Points on a hilly landscape, in no order, each with its height.
From any point a climber steps to the highest of the 2 points nearest to it. It stops when none of these is higher. Distance is the straight distance between rows; heights are no part of it.
sav (h 46.8): [  7.2   5.3 -21.3   2.8 -27.0   9.3   1.7   6.8  -7.3 -29.8  -6.4   3.9
  -2.5 -12.0  -6.6  12.8  29.1 -23.6   7.0   5.9  12.8 -24.3   3.0]
lokor (h 43.5): [  4.6  11.9   3.3   4.7  11.9 -25.4  -1.3  22.0  27.3  -6.1   7.7   1.7
  27.3  -4.9 -11.8   5.6 -16.5   8.0  -4.4   1.1   9.4  11.7 -19.5]
gute (h 7.4): [  6.6   3.8  24.3  -4.5  -8.0   9.1  18.3 -12.8 -23.3   9.4  -8.2 -13.4
 -55.4  -5.8   5.9   9.2  20.7   5.7  19.1 -21.8 -10.1  25.8 -16.7]
Tinag (h 26.9): [-19.7   7.2  -4.9  15.6  11.1  15.0 -13.3 -16.9   8.4  -0.6 -33.2   9.6
  16.0 -41.5 -21.7  -8.3  10.3   1.6  -4.5   9.9 -14.2  -8.4  43.8]
Virod (h 41.6): [-14.7  -6.9  18.9  31.0  29.0  16.6  27.8 -28.7  -5.9   6.8   6.2   2.5
 -12.4  13.8  12.6 -15.8  -6.6   5.3  10.7  -6.0  -7.2 -11.8 -31.1]
dag (h 65.8): [  2.6   0.1   8.8   3.5   0.3  -7.6  25.6 -14.8  14.1 -26.0 -30.6  20.4
 -22.2  20.3   6.2  32.3  17.5 -11.0 -25.9   4.5  -5.6  14.0   0.5]
dinet (h 36.2): [ -0.6   9.1 -14.3  -5.3  11.2  17.8 -11.9   3.6  -2.1   3.9  26.6   7.3
  21.9  -7.7  17.7   6.9 -22.2   5.2  -6.7  -7.6  -0.9 -14.3  -7.0]
nuran (h 42.4): [ 15.5  16.6  20.5 -11.9  -6.9 -12.0  13.8  -5.8  16.6  23.7  14.2   4.0
 -12.9   9.0   9.6  24.7  -4.0  17.5 -10.2 -10.5  -1.4  25.7 -22.1]
litek (h 48.7): [ -1.6  -0.8  -9.4  -6.4  12.4 -18.0 -13.4  26.8  28.8  -3.5  15.2  -3.5
  32.4 -19.5  -4.4  25.7  -3.4  10.5  12.7  16.0  -5.4   5.4 -21.5]
bozab (h 72.0): [ -4.7  -1.8  18.6  -3.7  -5.9  -4.2   8.6 -19.4  -3.3  -1.7 -11.0  -3.1
 -40.4   2.0   5.5  -6.3   2.1   2.1 -17.6   9.9  11.1  -0.4   6.2]
Bovap (h 17.4): [ -5.7  14.6   1.2   5.5  11.0  -8.7 -34.1  -0.2  29.4   0.7 -25.7 -32.0
   3.4 -28.8 -14.1  -3.8  -4.6  -6.8   8.7  -4.1 -22.0   0.8  28.0]
kuzip (h 63.1): [ 11.3   7.7 -10.6   3.7 -16.6  27.0  11.7  12.2  -4.9  -8.0  34.4   2.9
  18.8  13.1  11.7 -20.4   2.9   9.7   7.1  -4.1  17.0 -10.8  -6.0]
nozu (h 64.5): [ 12.0  31.8  -6.7  35.7   4.0  -7.8   4.6  19.8   5.6 -13.8   7.9 -10.4
  18.3 -13.6 -11.7 -25.2   0.5  16.2   3.9 -16.1   9.6  24.3 -10.5]
Gozuk (h 18.8): [ 17.8   8.7  -3.5 -28.5 -11.1  13.9   8.0  23.8 -21.3   5.6   4.1 -24.1
  -5.8  -4.8  -0.9 -19.2   3.1 -15.2  16.9  -5.0  14.7   2.0  16.5]
Susu (h 33.1): [  5.3   7.0  19.2  -6.8  -8.4  33.2  22.7  -1.8 -16.5  12.1  -3.3  -9.2
 -27.1 -18.1  -6.2  -3.9   8.0   0.5  14.7  15.7   5.2 -24.5 -17.6]
tezo (h 37.5): [ -5.2   6.7  29.3  12.9  -0.5  12.3  22.8   1.7  -2.8   2.9  14.9  21.0
  -9.5  33.9  22.1 -24.8  -2.4  14.8 -19.4   6.8  -8.4  13.6 -16.0]
Tir (h 30.7): [  0.3   2.7 -24.9 -10.2   7.3  30.4 -17.0   3.7   0.3  15.4  14.9  -8.2
  33.9  -6.3  24.3  23.8   1.0  -4.0  -6.7  -4.2  -6.9 -33.9   8.7]
ruve (h 37.3): [-10.9  -4.3 -13.4   2.6 -22.9  33.8   4.1   5.5   6.7 -23.4  -6.2  -2.2
   6.8 -21.6 -10.3  -0.3  21.0 -16.3  11.8  14.9   2.2 -27.1  25.1]
vom (h 10.7): [ -6.0  -3.2  -0.8 -13.3  -6.6  -6.5  10.8  -8.3 -29.6  10.2  -2.7  -8.2
 -31.7  -0.2   1.5  -1.1  13.0   7.9  21.7 -23.1   6.8  14.7  -9.8]
zus (h 27.1): [  1.5   1.7  -8.4  -6.5  -0.4 -35.3  13.4  34.4  19.8   3.1  16.1  -8.4
  -4.2  -8.4  -4.3  17.7  -2.4  16.4   2.7  17.2  -0.1  38.7 -31.8]
Numo (h 25.4): [ 29.5  17.9   7.1  16.3 -13.1 -23.2  11.2  15.2  13.0  -8.8  22.2   2.7
  13.5   3.7  -2.9  -3.0  17.0  10.2   1.6  -6.1  -0.2  32.8  -1.5]
numim (h 46.6): [-23.0  -1.8   3.0 -15.9  20.3 -34.0 -30.2  21.0  10.1  14.4  17.4  15.4
  25.6  17.8 -12.2   9.5  -4.1 -16.2  13.8  -4.4  -8.5  33.3 -11.1]
monun (h 46.3): [ 20.5  14.1  12.9  -5.9 -16.9  30.7   4.9  28.2   7.0 -10.3 -15.6  -4.9
  13.6  -8.1 -14.8 -25.6  -1.1 -17.6   4.7   8.6   0.9 -23.4  22.7]
sef (h 47.6): [ -5.4 -20.8  23.9   4.2  16.5  -0.2   9.9 -21.6  -9.1  11.0 -14.4   0.8
 -28.8 -14.0   2.2   4.8  -3.3  12.9   3.9  18.5  -6.5 -26.3 -19.9]
Dezi (h 36.5): [-16.8 -24.2 -31.1   7.3  18.3  -6.6  19.1   3.2   8.7  -6.8  -2.9  20.2
  38.9   1.1 -14.8  16.1  -3.8  12.6  -3.3  -1.7  -0.3 -10.1  -3.8]
maruv (h 41.0): [ 15.6  -0.9  13.6 -17.7  -0.4  12.1 -11.9  13.6   6.5   4.3 -11.1 -12.6
  21.0  -4.0 -10.2 -26.2  -5.9 -17.6  -2.1  16.9 -20.9 -17.3  31.8]
tak (h 19.0): [-10.6 -18.0  -8.4  -7.3 -10.6  13.9  12.4 -10.2 -12.6  -9.4   7.8  10.9
 -10.5   7.2   9.3 -13.5  -0.2   0.1   6.1  13.3  10.6 -24.1  16.0]
Pone (h 56.3): [ -1.0   3.4  -4.0   4.1  15.1 -28.0 -24.5  20.9  23.9   2.4  21.2 -12.3
  32.3 -36.3   2.2  -1.1  18.7  12.6   7.8  30.5 -12.8  12.3  -3.8]
buv (h 43.9): [-11.8 -24.6   3.1 -11.7  19.0  -3.9   0.5 -13.4 -13.5  30.0 -19.7   3.1
 -13.8 -15.9  -4.5  22.9  -0.7  19.6  -0.9   9.3   6.3 -22.6 -15.3]
fadal (h 63.2): [ -5.9  12.5   6.0   8.9  16.7 -33.4 -32.7  20.5  17.8  11.4  26.0   3.0
  32.4  -6.8  -0.3  -3.5  22.1  -9.4   7.1  27.4 -25.7  20.6  -3.4]
muluk (h 57.9): [-20.2  10.0  -7.7   7.3   9.3   8.0 -11.9   0.1  -4.4 -10.4  -2.1 -17.1
 -15.3  -3.2   4.4 -12.2 -24.9  -0.2  -7.7 -20.2  21.3  11.7   5.1]
nupu (h 21.7): [-43.3  -8.2   0.6   0.2  24.9  16.9  -6.6 -18.7  -7.9  -0.6   5.7   6.7
 -13.8 -10.9  -0.5 -13.1 -29.7   6.9   6.4  12.6  13.1 -28.5 -15.1]
lup (h 27.8): [  0.1 -36.0 -16.5 -11.2  -1.8  11.3   4.8  -1.3   5.2  -8.7 -19.0  11.0
   7.2 -16.8  -7.2  24.7   6.7  -6.6  -9.1  26.6  -4.5 -42.2  18.0]
fup (h 47.7): [-10.1   7.7 -14.7  -0.5 -10.2  38.4  25.4  -6.4 -15.3 -19.2   3.7  -6.4
 -12.0   7.0  10.7  11.2  12.6  -3.8   0.6 -17.4  28.5 -12.5  -9.1]
dagaz (h 49.3): [ 21.9   2.6   7.4   1.0 -19.2  -0.4 -24.9  -6.2  12.1  -9.3 -15.7 -12.8
 -11.9 -11.7 -13.1 -11.8  12.3  -9.6  10.7   5.1  -2.4 -23.4  41.7]
mamit (h 42.6): [-21.7  -6.7  -7.3   5.1  25.6 -22.1 -15.7   2.8   2.9  -9.3   2.1   5.4
   6.9   4.9  -6.3   2.7 -27.2  -9.3   7.2  -7.8  11.2   0.7   5.6]
veson (h 23.9): [  5.1  -9.4   1.3 -11.7   0.4 -27.2  -5.7  20.4 -11.5  17.0  28.8   9.8
  10.5 -15.4  11.9   4.0   1.2  23.9   2.0  36.3 -11.1   4.2 -28.7]
pezu (h 46.5): [ 17.1  -6.7  -2.2 -34.7  -6.3 -13.0  -1.5   7.0  15.6  10.0 -23.2  -9.9
 -10.9 -15.1  -7.9  32.2   4.7  -0.3   7.1  -2.3  -3.3   5.5   2.8]
geb (h 24.6): [-35.2  -8.3   0.5  -0.3   9.1  43.6   5.1  -3.2 -16.9  14.3   2.1  -6.0
  -5.9 -26.5   3.7  -9.4 -12.3   6.7  14.9  14.2   9.7 -37.4 -19.0]
memi (h 38.6): [ -7.4 -12.5 -17.3 -30.8  11.5   7.4 -11.9 -11.1  -9.0  19.7  -2.9   0.9
  -0.7 -21.7   9.1  22.3   5.1   9.3  -0.5   9.9  -5.2 -17.3  -3.8]
bavu (h 65.5): [  1.6  18.6   2.6  23.8   2.9  -1.3  28.1  24.2  -1.6 -25.3  21.7   3.1
  12.8  14.8  15.5 -19.8  -5.3  11.8 -14.4  -1.3   0.2  36.1  -8.2]
Bogi (h 28.4): [ -0.9  -3.0 -13.6  -2.8   3.6  13.8  -9.4 -16.3  -0.5   4.4  17.3 -36.2
  21.0 -15.0   8.7   0.8  19.8 -22.4  -3.9  18.2 -26.8 -10.5  21.9]
sil (h 31.6): [  2.4  -1.1  10.6  21.8  -5.9  18.6  -4.3 -14.8  -7.3 -19.4 -17.9 -12.4
 -27.8  31.4   7.6 -25.7  -5.2  -6.0 -15.0  -7.3   6.2   2.4  12.4]
muvo (h 16.3): [-16.9 -15.7  -1.1   3.9 -22.8  28.3  24.3 -17.1 -15.8   4.4  25.1  23.5
  -1.9  25.0  14.8 -27.3  -2.3   7.0   3.4  10.3  12.5 -15.5  -8.0]
Fevak (h 30.8): [  6.3 -17.6 -12.3 -22.5   0.9 -25.2 -16.2  -9.0 -10.4  32.9  12.7   9.9
  16.6  13.4  11.5  20.2  14.3   2.2   3.2  -5.0 -21.6   1.5   1.3]
Pum (h 37.4): [ 21.6   0.4  12.6  -0.5 -17.8 -31.3  -4.1 -13.4  10.8  16.5   1.7   6.4
 -10.7  27.4  -0.1   2.4  -8.0   4.3  -9.7 -25.3  -8.6  16.4   1.6]
vuno (h 37.2): [ 22.6  21.5  20.9  24.4 -10.0  -7.3 -16.3   8.7  -4.2   9.4   7.3  -1.0
  -3.4  29.0  17.3 -12.8  -7.0  -3.0 -22.7 -14.2  -2.5  38.0  -5.8]
rada (h 45.6): [ 14.5  18.7  16.1  -2.6  -2.2  -0.7  34.0   9.0  11.6   5.4  -4.7   6.3
 -19.0   9.9  19.7  30.9  10.3  21.5  -8.2  -3.5 -12.4  28.9 -26.7]
Lapo (h 38.7): [ 11.7 -21.3  -6.5 -24.0   6.4  -0.1   3.7   5.6  -5.0  -6.8 -26.1 -10.0
   0.7 -19.9 -10.7  18.6  18.7   0.5   7.2  16.1  -0.2  -4.5  15.1]
zetaf (h 48.4): [  9.8   1.7  -0.8  47.4  -3.1 -11.6 -11.0  -4.9   4.0  -4.4 -21.2   8.8
  17.2  15.0 -15.0 -32.9 -17.2   0.1 -21.5  -1.3  -2.6  17.0 -17.5]
lis (h 4.6): [-12.6  14.8  19.4   5.6   7.6  26.6  18.4 -12.0 -21.2  -0.4 -16.0 -13.2
 -50.2   8.4  12.4 -12.3  11.2  -0.5   8.3  -9.7  -4.6  16.0  -3.8]
fer (h 33.5): [-30.1 -19.8  -8.3 -30.0  16.4  -1.9  -7.6   1.7 -18.4  14.3   7.9 -15.1
  -9.6 -14.5   6.9  11.7   1.1  -4.8   0.4  17.8 -18.1  -3.2   5.3]
fosib (h 29.6): [  3.3  13.5  13.4   0.8  -0.6 -36.4 -15.8  29.8  22.3   0.5  20.1  -6.0
 -15.3  -3.4  -8.1   0.4  -3.8  15.7   5.4   3.3  -2.8  37.0 -26.6]
zaril (h 32.8): [  0.4 -26.1 -20.1   4.8   4.5   8.4  10.2  -0.5  16.5 -18.1 -15.5  18.5
  27.6  -9.2  -2.2  31.3  -7.1   6.4 -10.1  15.4   2.1 -25.1   0.7]
seto (h 70.6): [ 12.6  21.8  -7.0  27.4 -16.5  10.6  10.8  16.0  -0.6 -19.0  22.7  -4.1
  13.5  10.0   2.5 -28.8  -4.9   6.1  -5.9  -7.5  -1.6   9.0  -3.2]
tuban (h 18.7): [ 12.0   6.5   7.0  -8.4  -2.1  -5.5   8.4   0.3 -16.6  20.2  27.8  21.5
  -6.1   5.5  10.9  -5.5  -5.7  16.6   4.0   1.9   8.5  -0.1 -37.4]
Kelom (h 76.8): [ -0.3  10.9  17.1  -2.2  -6.1  20.0  -2.2 -29.8   1.0  -4.6  -6.5   6.9
 -33.3  17.6  11.0   7.9 -13.9   1.8 -13.8  -4.2  11.0 -18.5   3.6]
zet (h 27.3): [  4.4 -22.7  -5.9 -19.6  10.5 -29.2 -14.4   4.6  -7.2  31.7  24.0  29.2
  24.5   5.9  17.5   5.8  -3.2   5.9  -2.4  17.2 -18.6   6.0 -22.9]
mos (h 31.2): [-19.2   6.9 -10.9  15.2  -6.4  29.2  -2.5  -1.7   6.7 -15.3 -18.3   2.0
  11.8 -39.9 -26.1 -18.4   9.6 -11.1  14.6   9.8  -9.0 -18.9  43.3]
fepe (h 31.3): [  9.7   1.6  -4.1  -5.8   3.7  -8.0   0.3   3.5   4.6 -16.8 -19.4 -17.1
  -2.0 -26.8 -16.2   2.3  14.4 -11.7  23.2  -3.3   2.2   3.5  25.0]
muru (h 45.2): [ 25.1  11.1  15.9 -42.8  -8.7  22.7  17.4  24.4 -20.2  20.6   0.0   6.8
  -1.8  -3.6 -12.9  -8.5   0.7 -22.3  10.7   5.3  -3.0 -22.3   5.8]
Rof (h 45.3): [ -8.7  -7.2   2.6  19.0   7.5 -24.1 -18.8 -11.8  10.5  -4.2  -2.4   3.0
   4.6  18.2  -6.5  -9.6 -29.2  -5.3  -8.4 -11.7   7.2  21.4  -0.4]
bul (h 34.8): [  6.1  10.8  15.0   5.0  -5.3 -18.3 -13.8  11.3 -19.1  14.4  26.9   3.0
  -5.1  24.7  13.3 -18.3 -21.5   9.6  -5.5 -13.0   3.0  25.3 -21.3]
tini (h 50.7): [-24.8  -9.5  -5.8 -10.6  22.2 -25.8 -24.1   6.1  12.7  20.7   2.5  -5.4
  30.3   0.3  -3.1  14.9  -1.1 -19.1   5.7  -6.6 -26.9  23.0   0.1]
Kos (h 39.8): [ 21.7  21.2  24.0  11.2  -9.1 -15.2  -1.8   5.3  25.2  13.9   3.3   8.2
  -8.2  22.0   2.4   5.6  -2.9   7.5 -18.3  -8.9  -3.0  28.9 -11.0]
tofo (h 48.3): [ -8.8  12.1  -6.7   6.4 -34.5  36.4   1.2   9.9  -5.1 -19.6  -2.9 -15.9
 -14.6   6.8   5.3 -19.2   1.2  -5.9   7.3  -0.2  29.2 -13.4  13.3]
rig (h 34.4): [ 13.3  -2.7  -4.5  -2.9 -11.7 -34.8  -2.8 -12.1  14.5  11.8   4.2  -0.5
  -5.5   6.6 -17.3   7.4   6.2   9.3  16.4 -34.0  -2.5  20.2   8.3]
kizif (h 55.1): [ -1.1  25.6  -3.4   6.2   4.7  23.8  23.7  -5.1 -11.5 -19.6  11.6   5.8
   3.2  12.9  12.0  16.5   7.3  -3.6  -7.2 -21.6  12.9  10.7 -17.2]
rakib (h 17.9): [ 10.6  19.7 -21.5  15.4   1.5  10.0  -7.6  -5.3  10.2   6.2  17.0   3.4
  47.1 -13.7   7.7  -6.3  26.0   8.7   9.4 -10.4  -9.7 -14.0  17.1]
tetem (h 64.1): [ 22.8   0.5  13.3   1.3 -11.9 -14.9  -5.7 -10.7  21.8  -8.1 -26.5 -21.2
 -27.0  -5.9 -18.3   3.7   5.3  -6.6  -4.5 -10.5   1.9  11.8  18.9]
lodop (h 42.7): [ -0.2  -0.2  -7.9  14.8  -9.4   1.9  14.1 -11.5   6.8 -25.5   1.9  11.5
  -0.4  12.8   1.2  -5.5 -12.2  -3.6 -11.8  -7.5   7.9   2.4   9.4]
tizo (h 15.9): [  1.8 -10.6   4.9  -6.3 -10.7  -5.6  14.5 -21.2 -21.0   9.1  23.4  28.1
  -4.7  23.7  14.1  -9.3   8.7   6.2  -4.0   2.8   5.9  -5.7 -15.5]
Tozub (h 53.5): [  1.3  -6.0   0.9  15.0   1.3  -9.7 -23.1 -11.5  11.3  -5.4 -22.5  -8.9
  -7.7  -6.0 -13.7 -22.7  -5.7  -4.0  -6.3   7.0   5.8 -12.3  31.4]
gita (h 64.6): [ 20.2  -0.8  -5.4 -12.2  -4.3 -25.8 -15.4 -16.6  25.0  11.1 -13.1  -2.9
   8.5   4.6   3.3   8.7   6.9  -2.1   6.5  -3.4 -10.0  -3.9  23.4]
zasor (h 50.6): [  3.4  -7.6   0.3  40.9  -0.8  -6.1 -25.2 -21.9   2.7 -11.7 -33.1  -0.5
  -0.2  -1.2 -19.3 -23.4 -14.7   0.9 -13.4   3.4   0.5   2.9   8.9]
dumu (h 55.0): [  6.0  -1.7  35.5 -20.9   1.4   4.1   8.4  10.9 -13.5   0.7 -14.1   3.5
 -28.0  -2.1 -11.3 -17.8 -26.9  -3.8  -4.6  20.2   5.8  -1.0  10.7]
potam (h 24.2): [  5.4   2.3 -34.6   3.6  -5.3  21.1  -1.7  -2.1  -0.6  -1.3   5.6  -0.3
  39.2 -10.6   7.7  18.0  25.1  -6.3   9.3  -7.9  -0.5 -37.0  11.1]
duzel (h 12.9): [  5.7   5.1 -23.4   7.6 -11.3   4.6  -9.2 -14.5   4.2   4.1  10.8  -7.7
  18.2  -1.0  -1.9 -15.1  16.9  -5.5   9.9 -24.0  -0.4 -11.6  24.0]
nafub (h 34.7): [ 21.5 -19.4 -13.7 -20.5 -10.5 -18.0   0.5  -3.8  -4.7  26.1   5.5  11.2
  -2.6   7.9   5.3  26.4  22.9  16.6  -3.8 -14.8   1.9   0.3  -8.1]
ked (h 24.7): [ 17.0   2.6  -6.8 -18.2 -15.3   3.1   9.5  18.9 -15.6 -13.5  -4.0 -16.8
 -21.5 -15.0  -9.2   2.5  14.0   0.3  22.5 -13.6   7.0   5.8  18.6]
fepu (h 71.3): [ 13.1   2.2   7.1 -10.0  -8.6  -5.3 -22.4 -19.8  17.9  11.3 -12.3   2.9
 -19.0   6.9   1.7   5.0  -7.7   0.6  -7.9  -8.5   2.8 -13.5   9.8]
deres (h 55.7): [ -5.9 -11.7  -8.2 -25.0   0.8 -27.7 -23.0 -10.7  23.7  21.3 -14.1 -14.1
  -3.2  -9.8  -5.8  31.5   3.9   0.7  13.0   1.0 -21.3   5.8  17.8]
Nudul (h 51.8): [  7.8 -13.0  28.9 -25.5  10.7   2.5   7.4  -2.3 -15.3  17.6  -8.7   8.9
 -26.5 -11.8  -0.9  -4.6 -10.1   2.4  -0.4  31.8  -7.6 -20.2   3.3]
Rik (h 29.5): [-22.3 -39.2  10.4 -27.3  30.4 -11.4  -9.5  -5.1 -22.0  14.7  -2.1  -1.3
  -4.7 -14.5   2.3  -3.9  -4.5  -8.8   7.2  39.7 -19.0  -3.3   7.7]
sefo (h 21.4): [  0.8 -12.6  -3.9  -6.0   2.5 -24.6   7.8  16.6 -10.9  22.1  26.9  14.3
   2.9  -6.4   2.5   0.9  -3.8  29.1   5.3   5.2  -8.2  23.7 -41.0]
toget (h 40.2): [ -1.6  13.6  -7.7  -1.6   7.8   0.3  -2.2  24.0  11.9 -13.0  23.4  14.9
  18.6  -9.8  -2.7   3.3 -22.8  14.8 -10.3  -6.3   2.8  -2.1 -20.0]
ramu (h 28.9): [  1.1 -11.2   1.3  47.0 -25.2  19.6  -4.3 -11.9   6.2 -22.2 -28.5  -1.2
 -11.3  24.6  -6.4 -29.8  -8.6 -11.9 -28.6   6.1   3.6  -8.9  16.0]
Nivo (h 53.7): [-13.2  -3.4 -16.6   9.3 -13.4  15.7  -8.8   3.4 -12.8 -12.4   1.1 -21.0
  -2.0  -1.8  -2.4 -22.8 -12.4  -8.0   2.2  -9.2  15.1 -10.7  20.1]
zoz (h 31.4): [ -7.6 -36.3 -17.9 -12.3   6.9  -6.8  25.9 -18.6 -32.0  14.9  -6.0  22.0
  -3.4   6.4  -2.7  14.2  13.3  10.8  -0.6  10.9   2.6  -1.6 -17.9]
zil (h 22.8): [-16.9 -14.3  -1.4   6.4   7.3  -8.3 -19.0 -22.6  -1.2   8.5  23.2 -39.4
  15.2  -7.1   7.3  16.6   8.9 -45.2  -8.1  16.0 -30.5   8.0  16.2]
vul (h 46.9): [  2.6   1.8  19.5  33.4   1.0 -26.9  -6.0   0.8   2.3 -10.4  -1.5  11.0
   6.0  30.4  -1.7 -21.3 -28.0   1.4 -21.9   9.8  -5.0  18.4  -9.9]
bokin (h 22.6): [  3.0 -19.0  -4.6  -5.5 -14.7   9.9  10.4 -11.4   1.8 -23.4 -10.6  17.2
  -9.9  -3.5   0.8   6.7   6.1 -11.3  -2.0  30.5   8.5 -30.4  15.4]
mog (h 39.5): [-11.7  13.4  27.2  21.3  16.8  33.9  30.5 -15.1  -6.7   8.1   8.1  16.8
  -4.2  20.8  24.0 -14.4   2.9  11.1  -7.6   2.8   0.3  -8.2 -20.9]
ruvu (h 58.4): [ 14.5  15.1   9.7  16.3  -8.6 -14.0 -18.2 -15.8  21.1   3.5 -22.4 -18.7
  -3.8   2.9 -12.7   3.0  -6.6  -3.1 -11.1 -38.4   3.0  24.0  12.8]
zakar (h 29.9): [ 23.1  11.1 -14.0  11.6  -9.0 -26.3   8.9 -11.3   7.8  -5.7   8.4   6.1
  22.5  -3.0 -18.0  -1.0  20.3   4.2  11.6 -21.6  -5.8  16.6  14.8]
Zub (h 56.7): [ 11.7  15.0 -25.7  -5.6 -26.9   5.7  17.7  -6.1 -14.5 -20.6   3.7   9.9
  -3.6   2.9  12.7  23.1  31.7 -19.3  -4.9  -8.0   8.5 -15.0 -16.1]
Migo (h 39.4): [-14.6 -16.0 -23.7  -4.6  26.1 -13.2  -0.9   5.2   2.0  -3.7   4.1  -1.1
  27.2  -7.1  -1.4  16.0 -17.1   4.2   4.8  -8.8  -1.7   8.7  -2.2]
Boti (h 57.8): [  8.9  -7.6  13.6 -11.1   4.3  -1.4   6.7  16.8   5.2 -15.6 -16.5  -1.9
  -5.0  -8.9 -24.5 -20.7 -17.2  -5.8   0.1   7.5   6.1  -6.2  15.8]
Nas (h 43.1): [-22.8  -0.8  -1.2  31.8 -35.9  36.7  20.4  -1.4  -5.7 -20.7   7.7   5.3
  -4.9  26.7   7.8 -19.1  -2.9  -5.1   2.0  -2.8  23.6  -8.9  12.7]
kosa (h 28.2): [ -2.1  -7.4  -2.2  -8.4  10.3  32.6   5.5   3.5 -21.5  25.8  -5.0 -12.8
 -14.0 -26.6  -4.9  -4.2   6.8  13.5  26.1  11.4  -0.3 -37.8 -12.0]
Nakud (h 14.0): [ -1.1   0.9  15.5 -19.6  -8.6   2.9   4.0  16.7 -36.7  13.4   5.3 -19.6
 -24.5  -9.8  -5.6 -23.1   4.7   1.1  13.3  -4.1   2.6  12.7  -0.9]
Tapi (h 54.6): [  0.1  16.2  10.4  12.3  12.9 -11.4  -3.8  -1.6  16.1   1.3 -26.0 -10.4
 -12.3  13.3   4.0  12.7 -14.0   4.2 -14.3 -31.0   3.9  37.7   3.2]
Zakep (h 56.8): [ 24.3  10.3  16.5   5.7 -14.2 -13.5  -6.8  -9.5  15.4 -23.6 -29.3   1.2
 -11.0  -7.5 -25.7   1.1  21.8 -20.0  -1.5   7.7   1.4  -8.4  17.1]
vep (h 21.8): [-10.1   1.5  -4.4   4.6  14.5   2.2 -14.1 -15.5  24.2  -5.4 -25.0 -13.0
  13.4 -28.5 -16.9  11.7   1.7   3.8   1.9   3.1 -15.8 -16.4  22.9]
Febo (h 8.7): [ -3.6   9.2 -31.0 -13.0  -7.9  16.4 -15.5  -4.0  -8.7   6.4  15.1 -12.4
   4.2   2.8  14.3  -0.3   5.1   3.5  12.6 -29.5  14.1 -11.2  12.3]
sen (h 49.6): [  7.8   9.6   2.0   0.4   2.2   4.5  32.5  -1.1   8.5 -23.5  -2.1  13.5
  -0.9  15.7  10.7  29.2  -0.5   7.0 -13.3  -9.5   2.6  16.7 -21.3]
bibil (h 61.2): [-13.6  -0.5  -0.7  -8.2  16.1   4.9  -5.1  18.3   2.3 -19.1 -13.8 -17.4
 -12.6 -15.3  -6.2  -5.3 -35.3  -1.6  -3.0  -5.1  12.5  -3.7  11.4]
Betal (h 45.8): [ -7.1  -9.2  -3.9   1.4   7.5  -5.2  22.6  -7.4 -10.2 -11.4  -4.8   2.6
  -9.7   2.5  -1.7  11.8  -6.4   9.1  -9.6 -12.8   7.7  10.2  -0.6]
zeg (h 71.4): [-11.9  -7.7  22.3   3.6  -3.5  10.6  17.4  -4.3   6.3 -20.1 -22.1   8.0
 -29.7  14.5   5.6   8.6   3.2 -14.2 -24.4  19.2   5.1  -0.9   6.2]
Vikir (h 44.3): [ -3.2  -9.5   9.0  27.2  18.8   7.7  13.2 -29.4 -19.2  10.7  -4.6  -3.2
 -17.9  -0.7   6.8   5.1   9.4  11.4   9.9   3.8   3.9 -24.7 -35.3]
Sas (h 52.5): [ 17.2   4.4   9.9 -27.4  -5.5  16.5  17.7  27.4  -5.5 -12.8 -10.1   8.9
   6.2   1.6 -14.5  -9.3  -5.0 -20.9  -1.0  -1.2   2.2 -17.7   5.1]
nimes (h 34.6): [ 17.5   4.4  10.2  27.3 -12.4   3.2  -2.0  -6.6  -0.9 -10.4  -8.7   1.2
  -1.3  37.8  18.0 -17.7   5.7 -10.8 -25.6 -12.8  -0.1  26.2   5.8]
sebi (h 15.7): [-28.1   3.6   3.1  -8.5  28.4   7.4 -38.2  10.9   1.6   3.2  11.1  21.4
  23.9  13.6   7.9  -0.9 -15.9 -20.6   3.6  -0.4  -6.3 -10.9  -2.5]
Retus (h 32.3): [  9.3  17.7   5.6  19.9  -7.1 -23.0 -29.0  32.6  -0.2   0.7  12.6  -3.2
   0.8   3.9  -0.6 -15.0 -20.1   3.6  -6.4   0.6   6.9  30.7 -23.7]
beve (h 56.2): [ -2.0  -1.4  -7.7   2.9   9.1 -38.6 -19.5   1.8  32.7  19.5   9.5   4.8
  41.8  -1.9  -6.6   9.4   9.3  -3.1  12.5   6.1 -22.6   9.8  -6.7]
bilav (h 33.9): [ -4.5 -34.0 -33.8 -12.1  11.6 -15.8  14.8   4.6 -15.8   4.6  -6.4  17.0
  22.2   7.7   0.5  27.1   6.0  16.2 -12.1   0.1   0.6  -8.6  -2.8]
tavol (h 38.8): [ 11.0  -3.5   2.5 -26.4 -13.0 -16.3   7.4 -20.1  19.8  26.7  -3.7  10.7
 -16.4   7.5  -6.0  36.4   5.4  17.4   0.1 -16.8   1.1  15.7 -15.8]
sab (h 40.0): [ -6.5  15.7  12.1  -5.8 -12.2  33.4  20.6  -6.7 -27.8 -13.1  -9.0  -9.3
 -35.4 -11.5   5.1  13.5  18.3  -4.6   7.6  -2.2  20.6 -10.3 -17.5]
bal (h 61.8): [-13.2  14.2  -7.0  12.0  16.7  -3.2  19.9   8.5 -14.3 -10.6  24.4   1.1
   5.6  14.3   8.1 -10.6 -17.5   6.1  -5.4 -21.4   8.5  29.5 -18.2]
Pog (h 55.5): [ 20.2   8.1 -23.1   5.6 -20.8   3.4  15.3   5.6  -3.4 -14.3  18.9  16.1
  14.0  15.2  10.8   6.2  13.8  -3.0   3.8 -12.1  10.4 -12.6  -7.3]
Linu (h 19.1): [-47.6   8.2  -4.3   0.1  21.4  13.0 -25.3  -3.6  -9.9   0.7  11.0  11.5
   9.6   5.3   6.1 -15.2 -31.9  -8.7   5.9  -3.9  14.6 -15.2 -11.5]
Malu (h 35.6): [  9.5  -1.1   3.6 -22.6  -5.3  21.3 -10.3  17.1   0.2   3.7   2.7 -38.2
  18.9 -13.4   1.6  -9.7  13.1 -17.2   6.9  19.3 -16.7 -12.6  28.4]
lidun (h 42.8): [-36.3   0.0  -1.2  -9.6  24.0 -21.0 -35.8  13.7   3.7  10.7  -6.3   7.1
  11.1  21.4 -11.1  -1.5 -20.3 -13.4   5.8 -13.2  12.4  21.4  -0.1]

Where does a climber stop that starts at each point below?
duzel | fadal
gute | Kelom
tuban | kizif
zus | kizif
sil | kizif

Call two points neighbours if one is among the 2 nearest of the other. Go from one point of each pair to the other, from neighbour to neighbour, staying as high as possible. Name the lowest point that can't be avoided.
tetem / Tozub | dagaz
Tozub / fadal | mamit
seto / Kelom | sen
Zub / seto | Pog
